Each row is a point on a tangle of strands that fork, close into loops and nearly touch. The rows are in no order.
In the rows, 128 means zero.
Two points are linked if the straight distance between their rows is under 190. Some points are linked to none.
<747>: [137 150 107 100 115 112 125 123  90 119 130 142 187 158 172  99 101 112
  75 119 109 117  76 123 140 125  96 122 121 130 170 142 132 112 146 118
 119 186  92 128 189 156 127 108 142 164 137 110 150 155 153 150 113 155
 125  96 161 180]
<1006>: [108 146 102 117 163  89 147  90 105 101 145 106 146 219 110 117 124 131
 143 116 123  97 186  78 150 132 140 113 113 146 141 102 103 116  85 161
 116 102 124  97 145 102 161 113 147  98 149  95 109 120  83  96  75 163
 142 157 114 201]
<480>: [126 166 128 175 163  74 158 117 102 172 140  99 193 199 117 113 117 100
 135 147  95 119 118  92 136 183 113 101  75 134 166 137  82  62 154 143
 122 103 111 101 138 139 176 146 135 151 156  79  73 102  70 123 117 163
 114 132 110 185]
<686>: [108 179 119 130 155 102 129 173 118 201 128 125 125 144 108  93 158 119
 157 148 114 123 120 117  98 173 105 113 112 127 150 132  79 120 138 133
 129 111 129  91 129 129 142 131 134 111 141 113 102 139 114  87 134 139
 129 130  80 150]
<317>: [ 93 134 114 150 149 126  91 129 123 158 168 109 105 109  99 142 131  72
 100 121 123 118  97 113 168 106 118 130 144 115 139  93 146 126 105 136
 157 186 150  72 130 121 128 136 128 144 156 104 114 125 121 129  70 142
 109 112 138  83]
<1165>: [110 147 120  86 147 117 146 115 110 117 125 106 122 175  95 127 107 145
 135  98 119 101 113 162 121 184 142 136  98 146 147 110 144 102 125 114
 127 131  89 123 158 157 114 165 145  92 166  47 135 154 100  98 142 190
 122 122  76 154]
<107>: [139 141 129 114 154 122  99 150 151 127 112 141  93 136 146 147 133 174
 154 148 132 131 213 117 183  38 121 147 199  98 135  93 109 177  99 145
 131 130 172 154 140  72 166  64 125 126  80 221 165  90 193 186 112  96
 104 181 176 130]
<564>: [142 142  80 127 121 119 122 109 100 173 164 136 206 157 187  94 104  91
  78 113 130 144  61 119 186 114  82 164 123 113 173 132 124 117 135 122
 159 193 115 120 191 163 132 124 137 187 118 136 145 139 174 175 127 134
 116 116 178 132]
<1012>: [138 112 116 167 103 102 142 115 145 126 140 105 157 143 172 134 140 142
 147 145 141 137 117 100 137 120 105 126 129 137 106 138 133 128 112 135
 128 125 131 135 124 126 144 111 101 162 154 125 108 114 112 135 152 106
 102 125 150 146]
<850>: [135  99 133  65 122 139 186 139 111  78 104 138 126 125 132 119 113 135
 111 133 143  91 169 100  85 155 129  75 114 125 148 130 137 139 109 137
 110  74  78 179 149 136 100 137 119  78 139 118 132 146  74  71 114 156
 170 128  97 176]
<982>: [125 152 131 134 133 154 162 151 151 111 121 136 138 124 104 139 128 131
 156 145 151 124 168 128 113 124  97 111  94  85 140 138 118 124 158 129
 151 102  90 114  96  88  92 123 105 120 141 124  97 113  99  88 117 142
 169 177 141 145]
<631>: [105 107 130 124 150 136  67 135 127 114 149 117 126  46 121 121 148 146
 110 113 115 148  97 148 175 108 170 141 177 154 146  84 166 161 110 160
 155 167 144 124 160 126 130 140 160 155 115 151 176 131 192 138 109 134
 129 117 175  85]
<1128>: [ 60 139  86  82 101 180 109 127 131  71 130 155 122 141 101 105 129 138
  84  99 141 111  91 195 115 114 151 143  93 164 165 147 160 160 156  77
 146 149 159 142 111 144  80 105 116  61 111 106 153 156 150 129 104 149
 138 139 135 169]
<87>: [123 153 135  93 152  97 158 118 131 172 166 143 103 149  88 137 141  58
 196  67 167 114 105 154 106 150  75 166 106 123 155 112 119 143 137  99
 146 110 138 106 151 137 117 152 171 116 144 111 179 133 133 107 153 156
 143 154 117 100]
<457>: [ 89 175 103  97 116 128  83 130 146 184 177 124  77 157 111 107 119  71
 115  89 133  95  53 197 182  89  52 186 138 138 136 105 103 137 134 117
 111 164 146 103 151 112 121  99 142  83 119 134 166 165 191 138 129 133
  53 145 136 166]
<1191>: [102 132 105  86 176 116 131 115 111 128 166 145 150 128 117 125 164 148
 194  84 140 123 126 117 104 170 166 137 101 175 143 135 131 155 148 159
 122  85 151 114 131 167 144 138 164  85 102 127 167 130 165 111 135 166
 137 110 122 152]
<749>: [ 99 136 158 151 182  99 122 160 166 188 131 127  93  74  73 159 177 147
 201 130 150 157 141 132 120 146 130 125 126 166  78  99 105 146 133 180
 114  89 140  90 103 106 141 161 181 142 122 158 123 117 162 104 148 151
 134 131 114  90]
<289>: [131 153  88 100 135 144 100 158 142 122 119 133 122 138 166 113 118 145
 106 150 102 127 187 122 175  69 109 136 166  86 152 125  93 160 112 121
 129 133 155 146 143 100 145  50 100  97  79 200 154 134 174 141 108 104
 111 190 181 146]
<455>: [ 96  91 131 103 134 165 144 131 176  92 146 140 142 110 110 166 123 161
 175 126 143 150 135 168 107 101 111 121 114  90  87 134 152 151 127 141
 145 132 130 136  73 103 108 120 116 131  89 164 145 102 122 177 125 129
 162 174 147  89]
<263>: [130 141 115  79 119 145 104 137  84  76 100 157 155 145 179 124 108 155
  88 147  99 113 156 108 162  99 114 107 148 123 155 144 130 151 101 133
 107 130 134 172 168 122 126  69 110  98  88 179 153 149 143 143  94 115
 131 151 155 198]
<360>: [119 103 132 191 128 143 163 111 168 127 102 124 109  72  80 110 150 129
 167 116 172 137 149 126  77 163 109 107  99 118  53 160 118 139 122 124
 117  58 114 109  56  91  86 149 103 120 144 163  73 102 120  45 174 122
 171 126 111  94]
<1135>: [123 170 154 133 101 143 148 140 118 122  97 174 190 119 152 148 138 113
 133 139 120 151 101 149  82 157 113 105  88 123 122 194 131 106 178 128
 131 145  89 135 108 155 116 131 124 173 137 103 127 128 126 140 160 128
 131 111 138 178]
<645>: [112 130 165 180 190  90 106 158 128 153 132 130 127  69 115 164 154 117
 181 131 126 135 143 100 149 127 166 122 123 135 114 107 128 140 141 188
 150 112 138  60 106  99 133 182 181 172 157 143 117 113 151  98 128 144
 160 121 123  86]
<146>: [163 173 143  95 129 126 137  63  83  57 134 162 158 201 144 175  90 151
 135  87 138 132 142 127 155 135 163 185 105 114 155 134 165 141 125  76
 105 105 105 163 166 171 106 149 144 163 115  92 185 128 113 168 182 158
 184 167 166 168]
<829>: [ 95 136  82  95 122 159  79 144 117 145 155 105 128 124 148  80 125 116
  54 145  87 123 112 112 154 103 139 109 185 118 173 108 125 127 117 131
 151 186 166 119 150 115 133  89 106  91 117 138 136 145 147 143  47 104
  92 130 177 129]
<712>: [175  76 125 133 135 113 163  85 117 120 148 127 109 128 153 169 106 131
 184 105 149 128 175  91 165  87 124 138 156  86 110  91 127 146  69 127
 130 112 150 130 145 106 130 124 121 154 150 164 166  95 123 159 156 123
 132 161 142  66]
<160>: [ 86 110  98  98 123 151  99 145 121 133 149 121 133 118 127 125 126 117
 131 154  99 118 133 121 127  92 112  91 146 110 122 129 138 152 121 164
 140 177 164 121 105 124 159  94 102  86 109 150 135 128 128 152  64  96
  94 153 110 125]
<156>: [168 157 173 191 138  97 137 149 136 139 106 114  99 129 111 169 125 103
 131 157 126 141 153 134 167 101 115 166 138  63  95 143 133  81 130  98
 148 159 107  92  92  87 118 144 132 216 163  80  92 114  89 154 145 109
 148 135 144  86]
<974>: [ 82 129 136 118 121 174 113 154 187 194 140 137 112  80 116  94 173 104
 134 109 144 180  59 181 128 133 115 131 119 120 112 145  90 142 148 135
 169 128 163 119  88 144 162 106 108 111  90 168 128 136 166 153 134 121
 111 120 133 107]
<566>: [132 123  94 129 112 115  95  79 102 134 155 128 169 116 174  90 121 107
  99 100 142 122  82 103 208 120 116 153 140 156 158 114 106 147 116 138
 136 131 164 140 192 152 150  98 124 157 108 173 180 140 190 155 119 126
 102 104 168 152]
<73>: [129  89 159 159 110 108 118 129 123 109 101  78 150 151 148  90 135 122
  64 150 113 122  79  97 104 166 156  65 111 170 113 109 138  94  94 170
  95 141 100 142 150 147 141 133 118 113 174  94  85 138 102  83 104 128
  67  68  95 192]
<731>: [202  84 118 147 101 127 150  99 130  98  93 129  83  94 140 158 123 135
 157 119 130 129 168 125 132 108 122 141 207 122  92 128 123 126  93  89
 112 126 148 167 160 105 136 115 125 158 132 141 150  97 108 151 201 102
 120 134 132  76]
<1231>: [ 75 128 135 110 138 149 115 158 137 139 154 162 110 106  72 175 117  69
 154 106 110 122 117 130  90 103 107  95 112 120 119 140 134 139 153 161
 158 149 169 106  91 129 153 130 126  94 118 132 117 135 121 131  80 125
  85 139  93 100]
<366>: [123  89 118 147 155 130 122  66 141 109 168  95 119 109 112 173 123 130
 178  89 145 137 152 105 182  90 174 143 164 122 132  50 166 155  75 168
 144 121 164 103 152  99 109 162 145 162 156 150 162  98 125 153 120 138
 150 140 168  70]
<921>: [138 112 163 152 104 119 129 141 112  77  81 127 143 127 154 130 139 152
  89 167 111 125 110 113 108 153 167  91 115 180  93 154 159  99 125 155
  92 107  92 171 126 178 134 130 122 149 143  99 104 135 129 126 147 122
  92  93  87 197]
<163>: [137  76 124 137 109 146  94 132 122 125 133 124 190 112 183  97 130 169
  70 163 119 157 113 122 117 109 149  79 167 121 123 142 158 130 132 132
 153 162 130 150 125 134 132 115  89 158 102 152 113 111 140 166 100  79
 128 113 175  92]
<678>: [133  82 157  88 134 139 132 106 111  36  84 108 136 150 153 118 122 185
  41 156 130  91 125 113 144 141 205 111 109 164 129  79 178 134  90 154
  98 118  88 167 162 142  99 129 136 103 146  91 137 130  97 126  88 136
 138  97 145 178]
<98>: [ 93 138 150 122 179  97 157 111 107 158 182 136 184 165 103 170 140 102
 209 100 134 141 112 122 101 118 108 136  78 111 117 143 115 147 148 152
 143 121 155  83  66 126 137 160 143 132 119 116 130  93 115 140 128 155
 110 136 123 125]
<14>: [ 65 140  81  93 163  97 104 121 117 152 169 134 163 162  97  92 165 117
 152  71 146 111  86 114 108 163 143 139 107 211 152 115 108 131 140 179
 122 103 156  85 142 145 158 128 192  77  98 137 135 151 161 109 106 179
 105  77 121 163]
<1119>: [ 91 153  86  82  96 137  90 135 143 162 147 136  97 118  94  90 128  47
 135  82 140 100  66 160 116 134  66 157 135 156 140 124 109 155 139 134
  95 141 159 116 154 136 129 100 155  62 121 159 161 177 166 105 127 153
  70 113 107 160]
<551>: [123 143 148 154 153 131 147 154 125 138 104 164 160  93 113 169 136 103
 152 151 126 120 155 136 103 125 112 100  69 103 126 192 128 134 186 144
 165 125  89  93  76 125  95 146 125 148 142 123 116 120 126 114 142 134
 173 149 143 136]
<704>: [ 62 177  72  89 123 189  97 151 131 141 120 147 125 119 108  50 177 107
  84 125 127 108  81 176 129 142 153 135 114 185 171 168 109 132 177 110
 147 121 177 113 133 155 112  90 133  50 107 132 139 178 182 102 107 145
 129 139 135 168]
<1025>: [176 126 156 188 133 108 137 172 146 190 113 109  59 113 130 165 118  93
 115 156 105 134 165 111 153  89  95 151 164  49 109 108  99  76 125  85
 162 180 122 101 109  88 133 120 108 158 160 114  79 119  74 145 129  68
 113 135 119  26]
<486>: [102 156 111 111 119 112 118 110 128 163 149 108  94 188  92 138  98 101
 137 106 130 103  98 164 131 126  90 162 121 140 133 106 130 116 110 100
  99 164 141 108 140 164 137 133 138  87 157  65 141 145 124 127 123 157
  84 150  70 133]
<550>: [153  93 131 128  90 161 175  97 140  49 133 161 135 126 130 179 117 119
 167 124 162 139 141 142 113  82  83 120 117 109  88 159 154 135 120 114
 125 105 113 176  86 104 112 109 102 165 126 161 139 107 103 149 162 122
 141 143 156 139]
<337>: [147 125 118 128 125 159  95 104 133  86 120 180 158 120 153 172 139 156
 140 122 140 159 145 140 155  97 157 155 128 134 129 141 147 176 160 112
 148  90 153 157 125 142 119 121 120 185  91 160 161 101 171 182 172 116
 162 168 172 132]
<1095>: [147  95 126 151 128  98 127  74 105 122 133  89 127 150 158  99 128 107
 109 109 146  95  72  89 143 168 118 112 121 174 131  87 133 102  96 160
  95 113 117 107 177 121 135 128 128 127 193 112 100 119 108  71 124 156
  90  66 121 161]
<955>: [103 112 125  97 164 110 113 165 162 186 166 109 101 122 122 137 141 137
 165 127 127 143 157 126 143  91 119 125 157 119 125  89 114 150 116 162
 153 142 150  95 102  73 146 107 130 109  98 167 125 104 144 147  89 116
 102 162 134  77]
<599>: [168 136 126 136 102 147 142 160 162 130  65 108  85  75 118  80 131 186
  94 179 124 132 148 146  77 157 132 118 161 150 120 152 123 114 128 103
  99 112  94 158 124 113 119 137 115 123 129 132 100 152 114  77 160 101
 157 125  88 111]
<49>: [151 109 160 160 165 122 101 151 120 120 115 115 102  79 119 170 142 146
 160 145 107 110 171 110 136 118 203 115 177 140 121  84 174 150 113 168
 118 136 133 114 153 127 122 179 174 157 128 122 124 135 144 117 119 114
 152 109 115  65]
<132>: [156 159 137 130  76 127 177 100 145  86 126 162 160 165 130 164 131 100
 149 129 167 141 123 145 116  90  76 165  91 104 113 187 123 116 135  90
 133 125 118 161 103  98 127  86 108 161 141 135 143 104 102 158 179 116
 130 151 163 188]
<1013>: [118 159 162 110 126 159 177  95 149  67 104 133 141 177  85 129 111 119
 119 130 171 121 121 169 109 146 109 128  65 132 134 160 131  99 144  96
 122  90 110 161  94 131  88 131  97 109 158  64 112 136  79 107 144 141
 141 154 125 215]
<742>: [146 167 169 123 106 135 149 106 119  73 100 147 147 176 124 155  86 100
 105 141 137 126 123 145 142 122  96 122  91 107 145 156 122  96 123 109
 115 130 115 171 115 116 124 100  89 160 165  81 111 130  86 152 142 137
 118 168 139 225]
<642>: [116  78 109 142 174 149  94  91 129 114 154  97 144  83 128 139 121 128
 110 120 119 133 141  93 168  76 201 124 179 119 144  71 184 145  96 180
 162 168 156 107 143 112 140 161 140 150 123 159 153  94 146 149  61 103
 152 107 184  72]
<187>: [143 159 146 182 118  73 144 124  89 166 133 135 194 176 160 106 121  96
 135 133 124 102  68  99 119 176 108 140  97 148 160 140  90  83 161 149
 130 131 106 118 157 171 156 136 153 177 164 107 101 114 139 128 153 153
 104  81 132 199]
<1028>: [155 104 119 138  90 184 111 149 127  82 121 157  79  59 131 149 123 122
 114 157 120 134 140 152 129  83 103 135 167  85 147 123 132 121 120 101
 153 185 119 161 129  97 107  99 112 154 123 147 119 140 133 147 117  93
 150 140 164  85]
<30>: [121 143 135 147 156  72 161 120 133 224 166 140 153 171 150 128 166  96
 205 100 160 157  90 121  94 159  77 141  79 125 123 129  74 121 171 123
 130 106 145  84  94 123 153 128 127 140 121 160 122  83 129 129 169 141
 106 126 114 125]
<389>: [144  67 157 110 102 140 139  95 100  29 115 118 128 125 171 149  97 151
  94 134 116 109 149  92 121  87 148  87 142 112 117  81 171 142  76 148
 108 148 103 160 161 115 106 134 122 132 140 137 140 120 104 149 108 126
 134  97 168 163]
<513>: [106 135 119  92 112 163 100 139 145  37 111 154 102 133 100 105 139 152
 146 103 185  84 171 162 102 143 191 175  99 208  88 130 162 153 105 116
  75  85 122 192 150 155 106 119 172  37 103 128 139 186 167  78 135 165
 152 117 126 211]
<953>: [111 134 164 148 158  92 165 105 129 167 169 119 151 195 101 193 112  75
 188 113 122 128 141 128 128 104 101 140  96 100  90 149 130 122 122 115
 138 138 151  97  60 121 154 137 119 127 138  70 117  90 108 156 136 130
  97 168  81 102]
<943>: [122 112 106 152 118 121  88 120 128 191 163  88 100  97 120 118 120  63
  84 129  95 140  77 107 150  84  97 113 183  98 133  76 120 107 110 145
 153 220 180  99 156 103 160 119 117 141 119 152 128 127 127 161  72  93
  65  84 136  47]
<1100>: [ 88 126 146  97 137 149 171 104 133  69 113  87 139 171 103  95 123 154
  81 118 153 114  89 157 117 174 167 121  48 159 147 108 141  79 141 123
 102 106  92 154 129 149  87 156 114  85 156  58 113 156  74 117 109 173
 139 125  92 205]
<750>: [146  74 113 127 103 194 105 135 158  93  92 148  62  55 101 155 110 144
 122 153 131 134 182 173 108  98 172 102 182 122 114 138 168 152 168 112
 155 101 138 168  99 109  99 145  97 109  77 166 115 109 126 167 127  71
 182 165 143  51]
<371>: [ 98 170  61 124 120 141  88 127 122 140 160 113 131 146 137  84 125  77
  68 101 122 104  94 160 187  89  79 163 159 123 165 107 116 126 111 115
 123 193 138 110 171 118 128  68 127  96 119 135 147 160 166 145  81 132
  95 137 172 152]
<608>: [177  87 145 133 111 148 159 106 108  54 110 102  71 129 143 175  92 164
 131 136 123  99 192 106 144  90 122 118 158  87 132  67 150 133  67 141
 128 151 120 149 153  59  92 133 111 128 170 126 125 124  84 124  97 106
 137 125 143 122]
<16>: [151 135 130 127 127 141 110 167 107 107 122 157 113 107 158 165  98 144
 135 151 108 165 152 136 140  69  99 126 160  67 164 130 131 142 127 136
 177 203 104 124 130  95 123 118 140 172 123 157 140 121 133 167 128 122
 155 157 175  86]
<375>: [201  93 131 181  85 148 130 119 136 103  83 115  58  93 155 126 111 126
  95 159 105 111 147 121 154  87 118 141 201  96 118 106 136 118 100  87
 142 189 149 173 157 101 122 115 103 157 149 112 134 131 112 164 145  70
 112 118 140  92]
<582>: [183 116 158 123 151  97 164  46  96  93 124  60 119 206 136 145  81 145
 112  87 135  85 165  79 196 131 170 157 116 126 150  66 124 109  35 149
  94 111 107 128 171 124 121 148 143 130 184  70 137 137  74 118 110 153
 139 128 139 171]
<497>: [ 75 147 114  83 133 164  91 143 128  33 104 165 129 149 111 113 128 166
  86 138 137 103 138 178 120 139 211 134  92 205 150 151 177 148 152  87
  95 109 129 178 130 168  79 111 154  56 104 120 150 178 167 104 107 161
 156 142 127 212]
<364>: [156 143 132 140 135 135 114 151 135 126 126 195 166 116 159 183 113 145
 125 154 119 178 146 119 145  61 111 138 140  82 122 166 139 151 161 119
 165 161 127 144 110 115 141 111 112 190  94 151 141 100 172 201 153 106
 142 163 181 123]
<59>: [121 127 101  54 112 141 115 159 101  79 137 143 131 130 146  94 143 152
 128 123 124  95 147 109 123 125 123 125 147 168 142 118 132 150  96 160
  83 122 131 157 184 135 144  76 143  64  86 186 153 170 166 111  85 136
 136 113 143 198]
<1236>: [ 97 154 151 134 150 119 111 199 160 183 104 137  92  33  78  97 182 155
 138 138 124 164 108 142  84 168 133 114 147 138 100 131 100 150 125 146
 116 127 119 117 119 122 118 154 169 124 109 172 129 139 183  99 159 142
 148  87 108  78]
<460>: [153  97 116 131  82 139 106  95 103 117 135 150 200 138 214  96 118 168
  34 158 122 181 101 107 141 132 166 122 143 144 142 142 147 123 140  96
 145 135 127 165 170 170 117 125 106 173 112 124 134 131 159 164 136 100
 141 116 188 129]
<243>: [182 105 164 163 147  66 150 135 131 147 123 103 141 145 141 178 129 174
 186 138 131 118 183  82 114 132 146 114 108 121  67 150 144 129 119 146
 119  82 108  90  81 111 143 159 139 177 144 121 105  76 104 133 150 127
 135 144  70  85]
<616>: [114 102 124  54  81 158 109 155 125  44 112 158  97  99 128  92 132 143
 152 128 168  79 178 123 115 123 156 141 135 192 112 122 139 171  88 149
  40  97 127 205 170 133 127  92 149  52  78 170 147 187 181  58 119 144
 134 106 141 172]
<1149>: [160 164 165 148 122  96 168 133 104 126  86 156 181 147 156 104 130 146
 113 145 124 118 124 109  87 191 119 113  86 129 151 181 108 100 174 131
 126 107  65 150 140 162 127 133 158 197 130  95 132 115 122 133 169 143
 150  71 124 212]
<637>: [109 124 129 152 107 167 167 122 194 113 113 150 102 101  86 123 141 134
 148 141 180 137 164 165  84 129 105 123  98 120  95 168 118 139 144 110
 141  73  92 122  62  85  89 134  89 107 122 151  92 118 111  93 144 115
 169 169 137 111]
<842>: [154 149 144 123 130  90 169  71 129 138 155 111 168 192 109 135 163 177
 181  96 145 126 117 172  98 168 154 193  83 172  91 169 139 109 158 100
 106  71 110 131 100 163 137 150 146 131 127  78 129 121 121 139 203 146
 111  95  78 145]
<99>: [117  99 122 116 121 208  88 142 151 129 105 156 124  51 111 129 127 141
  86 135 129 144 137 154 119 122 179 101 154 135 131 170 143 169 192 117
 184 112 159 124  83 150 110 152 101 125  82 156 142 130 172 164 120  95
 183 160 153  62]
<80>: [144  64 124 132  80 142  98 138 110 107 128 109 150  84 179 111 113 119
  60 148  98 150  97 113 111 115 100  93 185  86 132 118 164  95 103 158
 149 210 127 142 142 128 114 112 103 142 136 152 129 136 129 156  70  91
 104  76 164  86]
<964>: [114 153 132 144 151 100 131 119 176 241 169 128 113 140 135 132 165  76
 165 112 139 170  91 123 164  98 108 182 104 138 121 105  65 124 151 114
 145 109 175  89 108 112 180 103 125 125 125 140 112 103 143 137 155 124
  85 146 131 110]
<489>: [131 121 126 180 150  98 127 172 140 225 134 117 152  97 157 119 147 137
 130 156 101 165 126 124 124 147 152 111 122  81 100 163 105 103 175  98
 166 115 117  75  82 125 145 164  91 156 118 120  88 108 108 126 147 105
 131 131 116  50]
<657>: [ 99 115 123 117 130 129 130 141 143 142 146 135  98 139  78 201 115  92
 169 112  99 137 148 149 115 107 131 136 123 109 103 139 146 122 152 118
 157 146 153 115  70 152 137 142 126 109 131  81 129 126 113 171 101 117
 121 149  74  78]
<431>: [140 148 155  84 127 135 144 142 141  78 113 159 111 189  71 187  84 135
 165 115 153 111 217 164  90  96 108 140 116 109 127 156 145 134 123 108
  96 120 110 173  96 120 122 127 126 120 115  97 142 133 113 137 147 127
 147 190 103 153]
<685>: [163 126 130 102 106 129 132  98  87  66 119 134 198 161 196 130  98 207
  74 155 118 161 127 114 121 142 158 107  97 147 138 157 133 131 149 107
 119  83  87 175 149 164 129 119 112 164  97 125 136 112 123 171 149 126
 157 131 141 173]
<1239>: [135 100 135 172 136 109 118 172 134 213 147  79 145 128 174  93 109 149
 111 160  75 165 131 111 116 137 118 100 148  74 122 130 110  91 121 100
 140 133 128  85 124 110 164 122 102 133 134 136  87 103  73 130 101  93
 121 130  93  49]
<299>: [117 139 111 136 116 108 116 104 114 139 145  85 120 191 111 124  80  83
  83 117  98  93  81 135 162 121  97 139 139 113 152  88 139  90  79 135
  90 221 132 115 145 150 160 119 113 120 176  77 119 140 101 138  85 128
  58 107  96 142]
<904>: [153 173 125  88 141 139 131  92  82 105 129 182 126 156 119 174 101 107
 153  87 123 116 173 132 141 120 140 183 125 128 168 136 151 149 143  81
 131 100 131 143 161 167 108 147 158 129 115 112 201 143 134 137 153 158
 166 175 134 139]
<709>: [128 119  94 149 131 102  99  91 111 166 162  98 143 113 134  74 147 101
 116 113 139 116  74  78 171 144 133 129 155 169 150  82 114 138 111 162
 122 135 153  99 191 123 161 129 136 141 137 147 124 126 155  94 119 137
  90  78 130 122]
<322>: [150  90 173 147 150  89 152 112 131  79  82  60 113 144 122 128 115 198
 117 149 126 118 181  92 113 195 158  89 104 130  97  92 153  92  85 146
  81  59  92 120 135 113 137 166 115 105 167  96  57 122  50  87 129 149
 132 103  64 134]
<733>: [154 120 149 101  82 132 136 166 144 109  60 121 100 125 135 123 134 169
 133 165 115 103 169 127  90 159 148 117 165 153 102 139 148 130 110 129
  81 126 101 164 129 137 156 126 125 122 143 108 110 151 115 100 153 127
 112 120  65 159]
<583>: [156 135 143 165 112 115 123 117 136 134 122  80  99 167 122 161  82 113
  76 147  86  97 127 123 180 127 129 150 142  86 137 102 130  81  80  98
 110 203 137 131 132 147 146 152 105 165 168  68 120 134  87 163 112 111
  91 117  85 100]
<573>: [146 150 108 157 130  75 145 109 128 214 140 125 106 150 121  67 173 146
 158 115 136 141  68 133  99 197 123 170  97 188 127 136  52 122 164 122
 110  66 160 108 114 167 173 132 160 117 106 141 126 118 169 100 204 154
  98  86  95 135]
<846>: [ 95 130 127 132 104 161 108 183 125  98 106 123 144 118 133 102 133 125
  79 165  91 136 108 153  91 144 124  76 118 121 147 144 151 105 131 151
 139 181 102 136 107 139 103 121 121 112 156 111 106 150 118 105  70 126
 120 108 113 162]
<884>: [148  97 168 126 112 142 114  99 102  23  84 137 171 163 167 137 102 199
  30 172 141 146 146 118 128 127 204 106 100 145 130 119 184 128 135 137
 121 111  67 177 141 132  92 126 113 169 118  89 115 105  98 160 113 125
 173 144 161 167]
<467>: [151 128 115 137 138  88 143 106 116 182 144 159 125 132 135 106 157 149
 204  84 166 126 135 104  87 207 144 159 112 193 134 135  93 148 158 136
 104  37 144 130 120 188 170 149 175 108 109 132 150 127 156  89 184 154
 134  89  82 132]
<296>: [128  85 135 115 145 108 157 135 131 121 134 113 152 141 111 142 127 195
 192 144 132 140 171 142 105 129 130 116 122 108  91 145 158 135 145 135
 125 103 114 101  77 115 133 155 125 141  96 134 126  89 116 152 138 122
 157 153 112  83]
<759>: [182  92 160 137 139 119 143  71 100  73 102 101  93 155 135 162  92 128
 131 106 112  94 190  59 178 109 154 136 169 104 136  64 138 140  64 149
 104 150 138 127 170 108 129 157 126 143 195  88 132 130  81 108 109 130
 111 123 131 116]
<105>: [117 161 140 167 144  97 125 129 136 193 147 101  81 155 102 164  96  88
 119 145  95 114 131 102 188 100 149 148 134 112 125  95 115 106  99 111
 139 176 152  72 121 129 144 165 140 144 169  63  96 108 101 130  93 122
 111 131  94  80]
<517>: [141  87 116 106 100 149 169 137 102 104 107 133 118  67 144 102 105 121
 128 117 115 120 131  91  69 169 105  64 127 103 131 164 115 117 120 113
 116  70 106 151 128 137 110 143 107  95 133 159 123 148  78  90 112 121
 136 113  73 102]
<458>: [147 143 163 210 167  85 117 186 133 179 116 117 159  93 134 162 131 124
 130 186 100 141 165 110 145 103 137 114 125  57  73 159 124  96 163 122
 154 132 112  77  87 101 123 159 129 208 135 115  83  83 106 127 121  91
 136 133 120  66]
<1211>: [ 72 162  76  99 124 146 103 134 101 146 158 135 151 148 121  66 154  75
 110  93 121  93  54 149 123 143 113 138 113 188 159 142 108 130 159 149
 106 136 168 128 158 176 150 116 151  64 112 133 135 181 171 122 117 178
  84 105 123 199]
<15>: [133 123  98  96  94 178 145 148 194 106  92 161  82  88  87 110 127 143
 139 149 168 126 185 167  84 116 127 122 157 125 113 170 134 148 150  82
 132  90 124 166  89 114  99 117 105 100  80 171 133 129 128 117 150  96
 178 182 135  96]
<395>: [ 90 138 122 189 123 142 160 124 147 150 119 137 124  76  88 105 155 108
 164 109 162 157  80 123  78 195 104 118  75 135  95 150  96 133 147 135
 119  87 108 122  94 118  78 153 120 119 155 150 102 143 138  47 173 138
 154  88 118 126]
<523>: [136 101 107 141  97 149 150 159 125 167 116 106 102  75 131  53 137 122
 122 121 122 164  81 140  76 209  88  77 137  93 123 156 104 116 137  96
 128 101 112 111 101 132 103 146  99  85 121 162  93 137  82  62 131 109
 144  98 102  53]
<1024>: [124  98 116 146 114 145 113 176 139 194 143  91 141  74 157  55 153 137
  88 142  87 165  72 146  88 167 115  84 173  95 129 148 117 102 141 116
 156 134 133  98 131 118 119 132 103 100 106 159 107 146 103 111 100  74
 128 100 116  48]
<540>: [132 171 127  57 153 119 175  96 104 143 165 174 142 185 103 139 118 100
 182  55 156 105 150 168 108 143  93 175  98 116 157 138 124 145 140  79
 153 118 135 150 164 150 103 135 136 100 110 109 184 139 124 122 160 138
 161 164 112 127]
<218>: [131 143 130 112 175 128 102 167 168 176 136 129  80  89 119 144 154 117
 155 138 128 154 181  99 197  62 101 140 163 120 121  81  92 162 109 169
 159 130 156 116 137  73 175  90 146 138 107 218 148 117 165 136  90 121
 114 170 155 105]
<1010>: [ 98 156 144 173 141 102 155 110 126 223 153 121 121 134  87  98 176 104
 165  83 134 171  39 143  85 210 117 120  79 152 101 146  60 118 196 105
 111  81 174  72  89 161 137 169 128  80 120 140  89 126 152  86 215 151
 114  77  83  88]
<12>: [156 152 161 103 122 116 135  72  90  46 107 165 181 187 169 179 101 169
 118 114 155 142 125 120 136 146 160 156  73 169 141 156 152 145 158 111
 104  84  84 180 150 176 110 137 134 162 100 112 161 115 123 168 169 157
 169 112 164 217]
<1057>: [124 118 116 174 137 115  94 171 149 240 157 102 130 114 164 102 138  75
  90 156  75 140  94  98 146 111 111  99 162  99 131 113  95 102 121 144
 155 163 152  85 115 117 182 115  93 135 120 126  75 116 105 144  84  95
  90 128 127  48]
<487>: [115 134 135 115 149 139  93 160 137 128 132 115  57  71 114 159 138 152
 128 141 105 121 171 158 161  86 173 141 196 113 147  82 149 151 100 139
 142 186 154 123 140 110 126 136 172 139 136 120 151 149 150 144 109 110
 143 134 139  75]
<1077>: [124 156 114 159  96 141 158 115 127 137 106 139 135 103 139  94 167 136
 146 132 158 142  73 144  87 175 106 139 106 161 106 172 112 114 157 122
 118 107  93 147  98 149 102 131 123 151 133 143 119 137 142 103 208 128
 124  78 125 154]
<1225>: [128 163 131 120 103 142 109 206 160 168  95 141  62  63  98 102 160 146
 108 177 120 132 153 158 122 139 133 150 164 145 128 149  97 143 146  99
 123 122 110 141 134 121 103 121 148 125 119 132 129 149 166  87 155 123
 152 139 116 113]

A fork is a point with three links, a tip a point with one. Leave the first point through the second and follow the links. Name the first fork or tip that comes.
<731> / <712> | <747>
<513> / <616> | <160>
<733> / <599> | <337>
<742> / <1013> | <1239>
<105> / <583> | <243>
<107> / <289> | <1211>

How many points has the smallest loop of links through each point below? Write - if it is on no loop.
<1128> | 17
<360> | 7
<366> | -

Name the points in between on the shortest way along the links from the first point to the second, in order.
<487> / <16> | <631> > <642> > <366> > <712> > <731> > <375> > <1028>
<107> / <1191> | <218> > <955> > <160> > <829> > <371> > <457> > <1119> > <1211> > <14>
<582> / <146> | <759> > <608> > <389> > <678> > <884> > <685> > <12>
<850> / <1100> | <517> > <523> > <1024> > <1239> > <1057> > <943> > <317> > <105> > <583> > <299> > <486> > <1165>
